Points on a hilly landscape, in no order, each with its height.
From any point a climber steps to the highest of the 2 points nearest to it. It stops when none of these is higher. Distance is the straight distance between rows; heights are no part of it.
(774) (h 381): [107  86  86 135 119 130  75  90 154 150 109 131  85  81 133 134 152 107
 106 111 115 134 152 110 121 108 110 204 116  91 119 114 154 168  90  98
 149 166 140 117 136 129 114 116 113 109 114 142 175 137 134 144 149 100
 105  60 105 184 119 160 101 171]
(178) (h 325): [ 77 110 144 110 108 115 110  88 128 136 161 153  72 124 143 152 131 111
  70 156 112 122  99  92 104 130 147 146 142 113 155 141 156 146 120 113
 150  87 123  88 108 141 122  94  83 137 127 185 149 137 108 183 110 123
 150 108 120 135 127 134 113 141]
(396) (h 607): [ 55  95 124  86 106  47  83 122 121 161 178  86 146 161 114 124  79 154
 125 131 141 187 131 215 103 119  89 136 167 106  80 156 120 127 185 126
 145 125 135 162 158  97 154 137 131 133 138 168 173 111 104 127 114  70
 146 117 121 107 114 188 121 130]
(745) (h 163): [145 127 103 109 123 149 139 158 105 190 127 185 141 102 166  70 115 129
 149 124  87 157 138 111 159 102 121 126 161  93 146 108 115 166 117 114
 117 105 149 169 157 152 116 118 103 142  60 149 149 109 105 140 165 155
 125 126 112 151 127 118  95 180]
(388) (h 285): [116 128  96 128 101 112  78 148  74 165 105  75 179 125 122 136  92 155
 152  86 130 198 140 210 158 147 131  97 143 106  90  93 153 151  85 119
 141 168 103 170 159  72 118 123 129 130 113 104 157 163 143 140 169  78
 112 113 109 136 141 161  99 167]
(847) (h 533): [106 119 122 114 170 193 153  62 131  86 125 125  67 138 112 126 128 119
 118 163 118  86 108  95  91 151 156 109  74  82 162 135 110 136 128 124
 154 137 110  52 126 142 129 200 138 121 104 118 116  80 152 137 132 156
 155 210 169  85 120 105 122  92]
(470) (h 339): [ 96 140 146 116 125 122 119 134 126 205 128  79 151 156 138 177 109 155
 113  95 175 168 150 202 142 117 105  95 152  90  59 132 126 115 104 140
 147 163 118 168 138 106 172 152 147 102 162 121 137 115  93 121 136  92
 110 155 142  67 111 159  92  84]
(670) (h 280): [120 149 147 129 118 139 150 139 135 114 144 139 148 142 106 126  98 134
 176 122 117 117 147 139 111 174  97 137 140 121 116 136 112 104 154  96
 112 156 125 124  83 164 134 165 181  86  85 110 153  88 119 109 159 129
 106 134 161  96 154 107 120 156]
(906) (h 336): [179 126 127 150  68 184 158 127 129  92  94 127 121  79 165 120 175  75
 116 117  74 114 168  50 137 107 132 141 140 148 191 172 161 106  59 160
 130 117 118 126 142 117 129  37 127 168 147 130  51 165 123 121 118 142
 118 122 149 167 123 146 137  88]
(671) (h 524): [ 74 102 113 113  82 165 177  72  80 125 109 100  66 115 162 175 115 118
 113 115 146 126  83 123 120  83 114 134  90 112 129 137 123 121  80 137
 168 119  53  97 153  98  77 186 171 154 126 138  99 130 150 107  94 182
 200 167 135  93 148 146 127  79]
(599) (h 380): [126 144 157 163 164  93 130 141  92 104 165 171 173 107  85 127 114 100
 120 177 139 114 140 118  84 161 166 122 124 125 141 149 106 131 162  97
 189 170  90  80  76 156 124 138 131  55 103 117  92 140 132 156 141 154
  95 135 112 145  89 102 110 190]
(367) (h 348): [106 137 123 155 131 133 111 137 122  88  83 123 155  83 121 126 113 164
 163  92 139 104 105 129 124 155 153 116  67 123 119  92 101 132 127 133
 127 174  75 152 133 130  84 188 126 120  78 126 155 176 154 119 153 124
 138 125  97 149 120 132  95 176]
(125) (h 568): [146 191 151 129 203 134 149 164 161 165 177 138 153 133 108 167 141 164
 108 141 195  94 117 119 134 106 139 144 122 157 102  72 164 136 152 121
 123 162 131 100 124 155 140 100 116  95 187  65 136 164 128 150 135 126
  88  82 105 107 128 110  86 162]
(291) (h 410): [150 149 202 136 145 164 141 114 137  97 149 168 132 134 140 141 154 136
 126 150 120  76 149  46 146 151 162 113 141 138 184 109 114  90 138 163
  87  61 144 101  85 198 114  97  81 132 165 149 102 127 125 157  85 163
 102 161 120 138  76  79 118  88]
(93) (h 623): [126 205 189 146 160 149 108 149 149 145 135 142 163 120  90 165 118 142
 108 140 170  94 115 124 133 176 155 106 115 118 133  56 133 130 128 115
  91 162 129  95 106 163 165 109 117  69 137  76 148 163 134 160 141 104
 109  98  91 114 112  98  72 146]
(830) (h 437): [ 64 102  76 108 190 138  97 138 154 128 122 133 110 105 128 146 148 181
 100 143 139 117 113 126  92  88 157 149  98 135 100  68 114 181 152 130
 162 187 103 175 169 137  97 187  87 157 123 137 167 162 127 157 152 160
 134 109 106 141  84 135 121 186]
(106) (h 301): [105 109 105 133  92  75  72 109  66 161 102 108 188 133 135 108  95 142
 118 110 114 199 151 203 107 151 117  95 126  71 120 152 126 143 133 145
 128 175 116 191 145  94 132 124 113 112 105 165 138 133 132 151 156  94
 125 113  82 178  81 167 109 156]
(560) (h 310): [110 112  88 114 124 122 113 137 136 171  95  73 138 120 133 147 118 143
 114  93 153 143 138 190 119 120 135 121 119 126  65 127 134 157 108 130
 159 177 112 184 159  84 126 172 141 122 135 104 146 131 121 118 140 120
 123 138 126 114 126 143 108 137]
(993) (h 255): [147 141 125 129 147 113 138 121 166 112 155 121 112 128 132 123 183  99
  80 147 105 121 128 102 127  55 122 162 141 162 142 152 172 135 170 135
 154 103 160  73 152 108 158  57 108 159 209 111  84 150 169 110 115 123
 112 117 151 113 129 146 143 110]
(434) (h 614): [102 104 133 126  99 122 179  89  78 148 176 155  99 160 151 155 117  76
  98 162 116 168 124 157 148 117  74 129 151  56 146 203 139 135 114 124
 146  76 143 118 101 139 140  89 179 118 102 180 107  57 108 109 128 112
 150 106 146 116 138 161 158  86]
(443) (h 359): [141 158 174 166 159 180 154 125 158  72 102 144  83 112 104 134 142 115
 142 152 116  70 111  56 133 167 167 109  81 172 187  94 123 109 120 143
 104  63 153  54  94 170 119 135 110 137 160 120 103 147 154 136  95 156
 132 134 148 129 120  81 136  86]
(1048) (h 487): [173 134  89 127 223 115 156 185 135 114 131 157 162 116 106 113 162 147
 121 153 166  99 142 129 122  96 143 141 123 165 112  80 140 160 165 129
 159 201 149 133 139 152 119 151 114 113 148  76 112 148 158 110 137 197
  85 153 137 114 108  92 119 153]
(761) (h 436): [135 153 180 151  79 174 124 153 129 181  88 145 160  88 137 142 146 139
 153 105 104 105 163  64 139 135 122 121 136 100 152  98 130 105  80 162
  54 111 123 166 106 162 135  74 115 119 126 141 124 139 105 165 123 125
 111 104  85 173  99 130  77 118]
(4) (h 413): [112 106 106 113 159  81  53 149 125 129 140 152 133 135 107  92 105 141
 105 176 149 109 179 149  53 130 196 116 145 134 134 105  88 162 144 103
 187 156 143 149 113 153 122 144  65 109 103 114 140 152 110 182 126 138
 106 119 118 167  81 116 133 195]
(576) (h 522): [152  99 135 123 115 110 136 110 118 132 134 152 119 164 157  99 133 107
 112 145  90 161 140 124 144 121 106 117 144 106 146 186 129 131 150 140
 108  68 176 139 115 135 135  89 133 136 108 154  96  83 134 129 133 110
 116 130 127 152 118 138 162  96]
(1057) (h 535): [140 150 123 121 100 171 122 151  81 148  71 101 128 131 147 133 100 133
 139  79 131 143 143 155 130 151 175  87 131 124 136  94 119 125  64 136
 126  90  87 161 128  97  97 152 127 157  86 102 127 147 112 135 126 159
 172 159 117 121 164 128 114 140]
(408) (h 528): [166 125  83 154 106 184 130 146 135 139  40  88 150 101 177 131 161 141
 172  54 110 136 137 118 148 113 143 123  74 126 127 106 121 136  76 160
 110 175 114 174 166  86  93 169 138 168 100  95 120 146 168  92 142 141
 140 123 107 183 131 128 101 115]
(422) (h 562): [119 178 167 133 150 212 118 139 132 169 123 118 150 125 125 168 127 158
 139  91 161  95 118 107 144 172 161  78 116 104 132  56 124 141  68 142
  99 180 123 111 123 142 164 138 115 109 136  77 145 127 115 168 163 135
 109 141 146  84 101 101  51 102]
(691) (h 521): [105 116 111 131  79  85 186 146 105 170 136 104 122 151 139 162 109  86
 104 136 143 172 152 194 154 148  73 129 147 119  99 201 150 130 124 106
 133 105 114 155 105 109 134  96 182 102 121 147 101 112 117  99 100 108
 128  73 146 111 160 164 150 106]
(889) (h 486): [104 114  86  82 207 118  86 163 193 132 169 131 114 160 103 128 109 185
 133 161 164 117 131 158  96  75 163 145 130 143  86  71  93 170 203 131
 162 167 152 151 151 136 157 193  82 146 140 136 193 127 103 147 127 128
 109 128 135 107 104 127 138 153]
(446) (h 414): [212 164 136 139 122 112 144 155 152 108  89 135 173 149 123 121 148 138
 163 112 134 108 142 107 160 142 128 100 115 180 151 122 121  94 145 133
  67 100 146 172 105 145 129  87 118 136 138 109 107 144 153  90 117 132
  96 117 105 176 137  85 134 117]
(496) (h 435): [120 120 130 160 109 105 102 117 151 165 115 129 137 109 118 164 160 102
 101 126 142 133 168 115 112 127 104 182 137 115  87 152 159 125 120 126
 102 156 139 155  93 139 156  78 126  84 132 123 141 139 113 142 138  95
  76  66 114 166 109 162 113 148]
(277) (h 227): [182 111  49 147 140 117 112 147 134 130 106 110 151  95 113  96 159  87
 154 110 114 157 131 143 139 132 108 177 142 129 128 156 152 180 119  84
 155 189 184  89 132 106 159 110 148  99 113  67 135 120 166 103 159  99
  83 118 156 176 153 133 154 125]
(609) (h 499): [123 155 193 126  95 193 134 130 161 171 127 120 123 122 132 161 117 159
 139  98 140  95 130  78 132 141 124 108 141 101 146  77 114 109  78 140
  53 114 125 151 102 160 139 141 132 143 111 129 158 113  84 167 141 129
 124 135 125  93 107 124  80 118]
(724) (h 186): [148 118  89 132 133 157 121 134 188 176 135 103 105 107 102 137 166 145
 167 103 160 140 144 118 147 105  80 204 170 142  82 110 141 142 149 112
 128 185 184 147 148 130 165 152 157 134 159  96 168 103 103 104 151  92
  89 101 165  82 133 174 134 105]
(336) (h 416): [136 141 110 137 162  92 115  92  83 139 143 173 129 124 141 103 111  93
  71 156 118 159 128 146 128 118 157  96 128  91 139 155 158 175 113 122
 155 122 130 102 146 126 109  55  97 101 114 155 100 126 157 153 131 146
 107 115  74 188 110 127 117 156]
(1015) (h 229): [ 72 161 191 120 133 122 153 194 107 114 144 107 150  87 109 127  98 150
 131 103 137  87  91 105 114 125 149 108 130 180 149  61 152  71 112 112
 105  94  76  92 108 112 127 160 144 146 174 134 124 197  86 169 122 155
 172 124 124  89 158 146 125 160]
(587) (h 290): [135 135 116 126 104 190 161 124 138 126 128 120  97 108 151 137 176  79
 105 118 113 126 160  75 143  83  91 178 173 148 154 162 169 130  91 118
 135 115 138 102 137 115 167  86 153 162 180 110  90 137 129 119 125 145
 107 125 180 102 114 180 150  91]
(36) (h 206): [ 81 140 148 122 151 133 127 180 111 139 144 145 172 102 126 100  83 164
 166 109 128 118  85 122 151  90 143 108 143 145 148  52 165 102 129 106
 129 106  90 110 156  91 134 129 108 165 124 123 151 183  95 154 160 142
 154 143 123  80 122 129 104 178]
(121) (h 457): [201 151 144 155 113 112 130 157 139 155 143 168 159 157 140 106 157 106
 133 153 123 126 176 107 157 110 129 123 145 141 135 169 127 103 156 152
  68  99 169 164 121 166 159  46 110 134 160 132  96 114 132 120 108 112
  78  96  96 174 115 108 126  96]
(768) (h 456): [148 128  93 138 182  73 119 128  82 143 157 148 169 148 130  87 104  88
 114 156 121 162 146 185 127 108 116 140 129 100 108 180 145 177 172 123
 149 144 161 116 154 104 143  96 120  95 144 155  98  96 155 118 152 130
  89 146  84 160 109 147 145 143]
(298) (h 62): [100  84 122  99  87 114 157  76 104  74 161 158  91 143 114  99  90 135
 150 156  63 103  54 106 134 143  89 125 152 127 178 137 118  81 146 117
 131  65 135  88 163 108 103 119 132 169 107 185 123 113  97 116 128 139
 218 134 131 109 166 124 183 133]
(86) (h 141): [162 142 105 103 149 149 162 161 143 142 126 186 140 141 158  80 110 129
 172 142 122 149 167 122 138 113 114 144 150 131 138 144  85 136 142 114
 109 126 137 185 124 174 115 152 127 126  54 153 140  67 113 106 145 197
  96 161 137 149 127  79 129 156]
(910) (h 419): [155 114 110 137 175  65 123 130  79 118 168 176 159 131 103  75 106  87
 110 162 110 144 131 140  88 136 150 123 138 103 130 180 101 151 177  94
 180 158 150  85 122 123 130 141 129  84  96 119  93  90 152 138 161 144
  91 168 134 139 101  88 150 140]
(963) (h 185): [102 148  90 119 124 149 131 141 112 195 139 164 139  85 138  91 110 147
 150  98 112 165  95 120 184  90 120 143 172 109 134  75 177 151 103 123
 132 102 116 127 188 101 120  97 117 177 119 149 155 163 105 136 165 138
 123 125 127  94 137 171  85 160]
(688) (h 461): [183 118 103 158  79 168 136 139 173  86  60 102 148 125 141 124 180 127
 179  79 122 125 120 117 166 124  93 149  65 149 117 128 137 121 108 134
  81 165 123 156 132  92 111 138 150 147 110  91 123 123 170  43 115 103
 139 108 147 138 182 131 152 100]
(122) (h 458): [137 177 216 114 177 132 153 166 120 143 196 164 127 144 129 136 152 143
 101 166 135  93 132  57 125 123 169 128 174 163 168  85 109  76 140 154
 105  61 134  85 118 178 142  84  92 132 201 129 112 161  88 175  75 162
 101 126 132 100  94  77  92  98]
(238) (h 252): [168 141 105 159 120 128 150 158 136 131 131 114 146 142 111 126 142  73
 148 125 120 109 164 132 114 149 118 145 147 144 121 170 105 150 111  80
 153 165 145 105  75 141 147 119 154 101 104  91 105 100 117 123 156 136
  78 121 152 131 139 103 134 132]
(708) (h 534): [149  95  84 106 116  83 136  96 134  77 118 122  55 157 133 122 140 106
 106 132 131 157  66 158 147 111 107 139  89 162 136 176 130 126 170 116
 184  89 118 105 150  73  85 125 145 151 134 128 117 114 199  72  79 112
 169 115 146 143 188 130 193 112]
(68) (h 313): [101 120 129 141 122 113 143 109 128  65 136 139 110 133 102 113  88 145
 165 130 124 121  96 150 117 170 117 133  67 130 121 137 105  95 162 103
 128 114  95 107  98 130  88 190 155 105  51 150 150 104 152  91 159 136
 171 143 124 109 165 104 158 176]
(731) (h 370): [130 105 144 129 170 143  72  88 157  76 142 165 130 132 116 103 135 118
 127 175 121 124 154  76  84 143 163 118 105  71 143 142  85 139 139 130
 136 173 168  99 103 178 128 159  86  91 100 139 157  78 129 170 167 141
 107 186 126 153  58 109 118 137]
(660) (h 595): [153 129 121 140 111 180 127 126  96 100  61 111 122 120 155 103 118 127
 157  83  98 130  95 122 133 160 184  75  85 141 150 106 106 137  76 152
 118 131 110 127 180  98  80 168 122 155 102 106 114 167 163 113 130 150
 169 184 115 164 161 102 125 108]
(897) (h 471): [123 104 123 132 154 142 120  76 101  93 132 129  71 127 110 139 129  90
  82 166 106  86 132 115  79 141 133 135  89  80 140 195 126 182 130 114
 179 134 126  63  98 138 135 160 131  92 100 119 102  89 164 159 142 133
 146 186 161 137  89 106 145  90]
(1005) (h 512): [127 188 171 143 201 148 185 164 112 155 201 177 115 132 128 144 123 120
 109 167 167  81 121  93 110 143 157 123 133 147 143  71 148 133 134 120
 146 100 100  52  91 189 145 104 121 102 172 103 129 154 130 155 106 167
  99 105 135 105 130  90  95 148]
(389) (h 488): [133 128 155 145 108  68  76 136 148 124 152 126 145 137  97 129 125 116
 103 160 139 124 152 152  92 165 144 122 146 133  98 137 115 125 152 114
 101 133 156 129  73 144 148  87 119  92 137 127 151 143 134 156 135  46
 100  66  92 180 114 138 143 155]
(401) (h 481): [123 146 112 127  64 139 139 142  64 180  86  89 121 148 181 139  94 112
 156  77 122 212 121 197 154 156 145  67 142 102 125 120 141 123  43 116
 114 101  76 161 158  77  80 123 163 141  86 105 109 132 150 111 119 111
 143 138 126 115 179 123 103 108]
(932) (h 625): [105 129 134 116 144 182 186 105 122 121 133 127 101 144 150 135 123 140
 134 128 131 121  92 105 131  87 106 154  93 113 121 133 116 136 139 124
 152 130  89  93 133 130 113 183 164 128 138 121 113  96 134 108 124 163
 149 174 162  65 129 134 137 113]
(565) (h 283): [106 103 136 129  56  95 143 170  75  98  96  73 139 109 128 133  96 127
 169  66 128 137 125 160 124 151 112 117 134 178 115 138 140  95 112 101
 110 121  75 140 108  80 103 150 173 129 103 116 121 176 135 106 137 118
 168 130 135  89 197 147 175 155]
(570) (h 115): [ 90  84 134 103  62 160 157 148 122 141 111 100 126 107 172 123 125 133
 149  97 111 127 144 118 131  87  81 141 178 123 131 190 144  98 101 155
 120 122 112 188 145 132 139 164 186 170 136 147  95 109  65 116 115 164
 168 184 141  84 152 168 156 117]
(339) (h 379): [110 143 157 114 101 128 140 133 113 202 130 121 131 147 139 143  87 153
 146 115 142 161 128 173 154 138  99  83 161  90  87  96 142  89 111 145
  86  87 106 179 138  98 145 114 160 139 119 145 136 102  96 118 115 115
 136 131 103  82 140 143  98 103]
(692) (h 378): [127 125 118 135 150  72  85 152 120  70 133 142 170 110  90  93  89 126
 146 157 128 112 158 147  70 175 170 126 121 143 127 123  88 126 172  82
 159 161 125 116  86 137 109 147 118  90  67 109 148 175 146 158 170 116
 124 119 131 172 113 117 146 195]
(770) (h 447): [150 134  98 135 200  89  82 150 140 111 135 135 174 141 102 102 142 133
 120 173 149  94 167 110  83 127 172 108 147 139 123 106  90 147 166 141
 191 171 164 152 133 130 139 159  71 101 140  84 128 153 134 168 130 169
  94 176 136 156  76  78 112 148]
(940) (h 526): [150 191  92 148 224 118 141 181 141 140 145 113 188 105  86 153 171 171
 146 120 172 106 118 134 144 102 149 153 109 161  96  60 169 146 154 123
 146 222 134 128 174 140 124 131 116 106 183  68 117 197 148 122 146 153
  91 113 109  89 118 117  96 167]
(566) (h 484): [190 141 120 153 127 135  93 127 182 112  78  92 147 153 115 162 185 105
  96 129 145  95 186 104 116 157 149 108 112 148 119 151 117 147 106 181
 111 157 179 165  97 135 157 101  79 115 159  88 120 120 138 116  90 106
 104 122 124 187  97  99 125  75]
(226) (h 44): [114 117 119 136  94 129 211 126  83  99 136 157  96 117 125  95  99 116
 136 165  87  84  93 100 140 159 107 124 132 189 204 115 121  90 117  89
 127  65  95  97 131 122  80 121 154 181 113 164  97 138  97 112 112 176
 193 110 140 122 209 111 175 125]
(35) (h 282): [ 99 117 191 146 110  98 117  92 134  96 128 151 111 111 133 145 155 125
  74 150 105 105 137  81 118 121 135 148 110 125 143 155 136 108 130 165
 106  87 113 107  93 146 122  82  89 116 171 183 110 154 144 167  91 112
 144 104  95 175  86 140 128 112]
(726) (h 417): [105  91 131 109 137 133  91  69 115 102 147 142 102 133 112 101 107 101
  90 153  95 144 151 152  80 150 149 106 136  46 139 183  84 171 129 126
 177 134 168 102 125 146 131 169 102 100  72 172 133  75 114 169 152 117
 138 208 165 140  79 132 145 112]
(426) (h 99): [142 172 156  84 174 136 201 135 133 108 166 155 106 200 136 112  86 151
 127 148 129 123 121 142 119 122 133 118 135 165 145 141  95 101 185 123
 124  59 112 124 128 153 129 143 156 159 124 160 108  91 109 111  60 183
 144 167 141  56 154  60 153 107]
(373) (h 138): [ 69  88 162 118  82 137 167 127 147 152 151 124 140 115 143 158 125 137
 132 105 126 115 147  75 147  76  71 180 170 127  94 165 132  82 141 153
 121 160 105 195 124 159 149 165 183 128 125 187 132 104  43 125 132 176
 133 138 139  75 122 168 147 134]
(181) (h 485): [134 112  67 115 103  67 155 173 105 168 143 124 137 136 143 120 144 115
 103 124 137 160 128 186 164  82  86 161 164 151  80 188 171 148 162 107
 149 103 125 152 146  95 149  67 133 142 173 140  85 138 123  84 111 119
 122  81 133 127 153 185 164 127]
(58) (h 89): [112  98 160 120  58 149 159 117  90 109  74 115 111 129 175 123 115 119
 145  83 107 153 153 129 150 119 100  65 134 109 137 205 127  74 102 195
  93  93  90 218 150 136 102 161 157 155  90 188  74 114  85  96  94 158
 173 187 104 118 138 142 146  84]
(983) (h 386): [139 146 156 141 109 176 137 139 141 141 101 112 146  88 146 152 176 116
 120 107 108 102 148  41 135  92 143 138 145 117 160 129 168 108  61 171
  84 126 129 137 125 135 137  67  96 132 179 109  86 172 112 137 114 145
 121 130 111 159  89 135  88  95]
(180) (h 369): [108 116 122 130 129 111 116  82 108 107 136 169  74 107 146 115 109 121
  78 162 123 125  82 121 117 133 168 146 103  62 152 142 119 183 118 108
 158 107 115  81 148 150  75 109  94 105  64 179 149 106 142 179 150 145
 163 104  92 166  96 138 121 173]
(384) (h 628): [133  93 100 119  69 132 160  58  85  81 116 119  84 150 160 135 124 102
 131 144 115 160  56 138 145 118  64 144  98 134 152 160 161  93 116 120
 155  74 106  60 178  66  93  86 177 156 172 131  81 122 191  75  94 111
 177 103 165 108 188 167 195  77]
(69) (h 391): [116  94  70 146 162 151 140 157 167  97 111 170 101  69 117 133 159 152
 134 125 146  94 127 106 115 117 155 172  89 136 113 101 131 163 119 121
 154 186 111 142 135 170  90 178 119 118  79 113 144 160 131 124 170 163
 136 102 130 139 108 124 115 176]
(1031) (h 429): [126 153 161 129  84 130 109 105  74 177 105 134 119 156 153 134  91 141
 141 117 131 206  99 211 170 164 133  65 138  74 132  94 131 124  69 135
  66  73  92 160 139 100 104  97 148 129  87 145 151 140 151 150 125  84
 139 106  96 144 134 107  86 130]
(1024) (h 536): [113 120 115  87 161 110  78 117 216 163 160  90 100 172 102 170 118 162
  95 119 184 145 138 180 107 127 119 141 156 150  59 116 108 143 179 135
 166 157 170 166 142 132 171 192 123 118 166 121 191  79 105 120 117  97
 108 140 159  83 120 136 127 114]
(282) (h 119): [160 126 113  86 179 161 190 152 160 116 168 170  79 165 150 107 129 126
 138 191 132 125 125  99 144  82 111 150 153 154 149 157 102 145 169 115
 149  90 143 145 130 174 134 149 131 156 111 154 131  72 110 100  96 196
 126 155 158 101 136  90 146 143]
(1062) (h 346): [ 88 109 119 119 124  62  99 112  92  84 132 129 122 134  97 103  76 140
 133 145 114 156 100 203  92 168 130 116 106 132 119 136 104 127 162  81
 160 144 108 127 119 104 106 170 147  96  62 165 163 122 121 152 152 103
 152 130 132 133 157 118 144 192]
(87) (h 25): [125 153 154 128  93 176 178 118  71  80 105 114 118 109 147 112  89 105
 167  94 108 109 101 114 145 164 144  95 117 179 177 102 133  76  85 135
 108  73  80 113 110 110  87 169 173 174 128 146  89 131 106 105  97 163
 176 154 145  76 202 119 164 108]
(819) (h 314): [ 90 118 134 137  70 129 108 134 118 129  95  93 122  81 131 150  91 156
 175  88 166 141  87 153 141 169 125 120 104 155 111  93 149 107 105 114
 124 141  74 134 102 104  70 178 165 106  89 131 162 169 155 114 156 108
 151  82 113 113 179 143 114 190]
(126) (h 337): [ 87  63 107 123  87 102  75  87  96 128  97 127 116  79 162 114 115 132
 109 100  96 155 136 137 120 117 125 154 126 109 121 146 144 147 106 153
 151 157 123 155 156 110 102 107  94 140 100 174 140 154 126 149 166  98
 142  96  92 199 116 181 124 149]
(837) (h 80): [106 132 132  94 122 129 175  90 109 104 177 156  84 190 131  95 104 130
 150 176 100 150  70 129 161 114  89 101 169 125 161 155 110  91 169 131
 117  38 135  95 156 118 136 131 168 187 125 192 122  76 112  97  82 151
 182 155 143  68 159 105 160 103]
(881) (h 207): [170 113  64 125 128 147 114 150 152 178 111  95 134 102 116 104 155 115
 163  94 134 171 151 178 159 136 117 169 176 125  91  96 120 187 102  92
 142 168 188 120 159  99 166 150 139 145 139  65 168 103 122  92 144  84
  87 119 172 126 154 150 123 122]
(385) (h 241): [131  96 151 140 121 102  91  55 147  67 110 127  95  96 112 124 163 104
 107 131  77 121 110  73 127 124 108 168  73 126 150 156 153 103 136 142
 101 121 144  68 136 121 122  69 101 134 160 149 120 141 177 119 151  85
 153  94 126 182 122 142 146 108]
(579) (h 532): [181 151 132 124 141 118  82 141 167 150 119  74 151 172 104 122 166 117
 122 130 119 132 151 114 105 146 159  87 156 137 120 106 121 137 116 148
 114 137 200 130 109 121 184 104  90 125 168  57 135 125 114 149 125  89
 108 154 159 138 122 102 140  81]
(418) (h 439): [196 168 148 148 120  99  95 121 188  97  92 109 210 152 119 159 181 143
 145 141 158  94 142 119 141 178 140 108  81 169 131 110 106 125 137 157
  63 152 168 184 101 171 166  90  96 104 167  79 140 155 158  99  98  82
 100  95  80 202 130  81 119 100]
(53) (h 333): [158 134 183 143 151 130  73  71 152  78 132 156 122 155  98 127 144 126
 125 178 111 116 120  83 111 164 157 107  77  99 153 155  79 118 156 152
  91 116 172  72  76 178 139 121 111 104 128 150 148  68 132 147 134  99
 124 158 113 162  70  85 134 102]
(707) (h 412): [196 130  99 138 113 122 141 153 181  99 116 119 141 155 127  94 155 135
 155 126 137 127 125 130 161 129 114 133  98 165 125 114 122 140 151 122
 109 116 150 126 124 111 144 109 140 155 123 113 146 119 173  64 122  96
 120 102 134 143 171 115 172 110]
(112) (h 162): [ 96  95 129 129 141 136 127 149 171 147 152 106 136 111 127 171 150 176
 153 103 139 110 133 117 146  75  88 187 140 145  69 129 129  95 164 150
 100 178 119 179 144 138 143 170 151 123 163 149 152 105  79 125 141 109
 117 108 135  70 113 169 136 134]
(873) (h 226): [127 126 123 119 199 138 130 132 147 115 150 126  94 136 129 147 181 122
  75 153 136 100 134  85 110  89 154 157 140 148 136 132 149 159 118 137
 181 139 116  95 130 133 124 123  81 125 186  88  94 159 137 155  98 166
 128 145 156 124 115 116 104 121]
(59) (h 543): [102  92  64 120 117  72 101 139 115 196 144  95 153 117 127  95 114 143
 132  99 136 193 141 220 162  96  78 151 171 116  85 140 163 133 159 136
 139 139 148 185 183  86 158 102 115 156 179 146 148 135 117 106 120  76
 111 101 109 124 129 213 142 113]
(697) (h 540): [102 123 146 110 113  65  79 126 164 153 166 127 135 148  97 128 104 151
 132 126 140 137 118 173 103 143 100 130 154 149  99 123 116  96 172  99
 102 113 134 128 104 110 160 112 129 137 114 147 185 133 123 131 119  57
 131  82 127 131 138 137 137 169]
(962) (h 530): [133 107 116 130  74 169 154  74  95 117 112  88  76 151 159 152 146  98
 115 124 118 137  97 133 139 105  95 103 115 106 157 166 142 120  89 150
 127  71 124  88 152  69 111 128 167 168 142 129  85 106 160 105  80 134
 169 155 161  93 155 168 151  44]
(465) (h 587): [172 151 142  96 160 142  87 126 210 161 151 101 136 175 116 167 147 159
  95 111 169 121 162 141 124 125 130 114 159 130  78 101  97 126 161 163
 119 178 206 175 132 150 192 152 106 117 180  77 170  82  76 138 133  96
  91 140 152 104 116 108 114  87]
(541) (h 319): [145 143 176 171 175 154 120  74 160  56 110 140 130 141 104 151 170 120
 131 136 124  79 102  77 136 163 151 116  51 122 148 110 108 131 124 138
 112 126 153  54  86 164 137 141 113 118 155 115 133 108 175 107 112 118
 126 159 133 145 109  85 131  82]
(795) (h 254): [104 145 185 137  99  67 154 176 102 108 126  95 154 114 105 146  98 132
 132  98 145  94 102 153 126 151 133 109 123 215 121 105 140  69 127 119
  90  75  79 129 103  93 106 123 138 145 165 134 123 196 125 122  96 120
 162  95 101 115 177 146 167 137]

Where does a climber stop that starts at each point below?
(388): (660)
(373): (93)
(837): (465)
(565): (465)
(106): (396)

Call two points neighbours if one is among the 2 nearest of the other. Go from one point of each pair to the other, from neighbour to neighbour, staying as high as possible. Name the lowest point that can't be avoided.
(384) / (932): (671)
(434) / (465): (446)
(384) / (93): (541)
(660) / (434): (707)
(768) / (93): (692)
(396) / (434): (181)
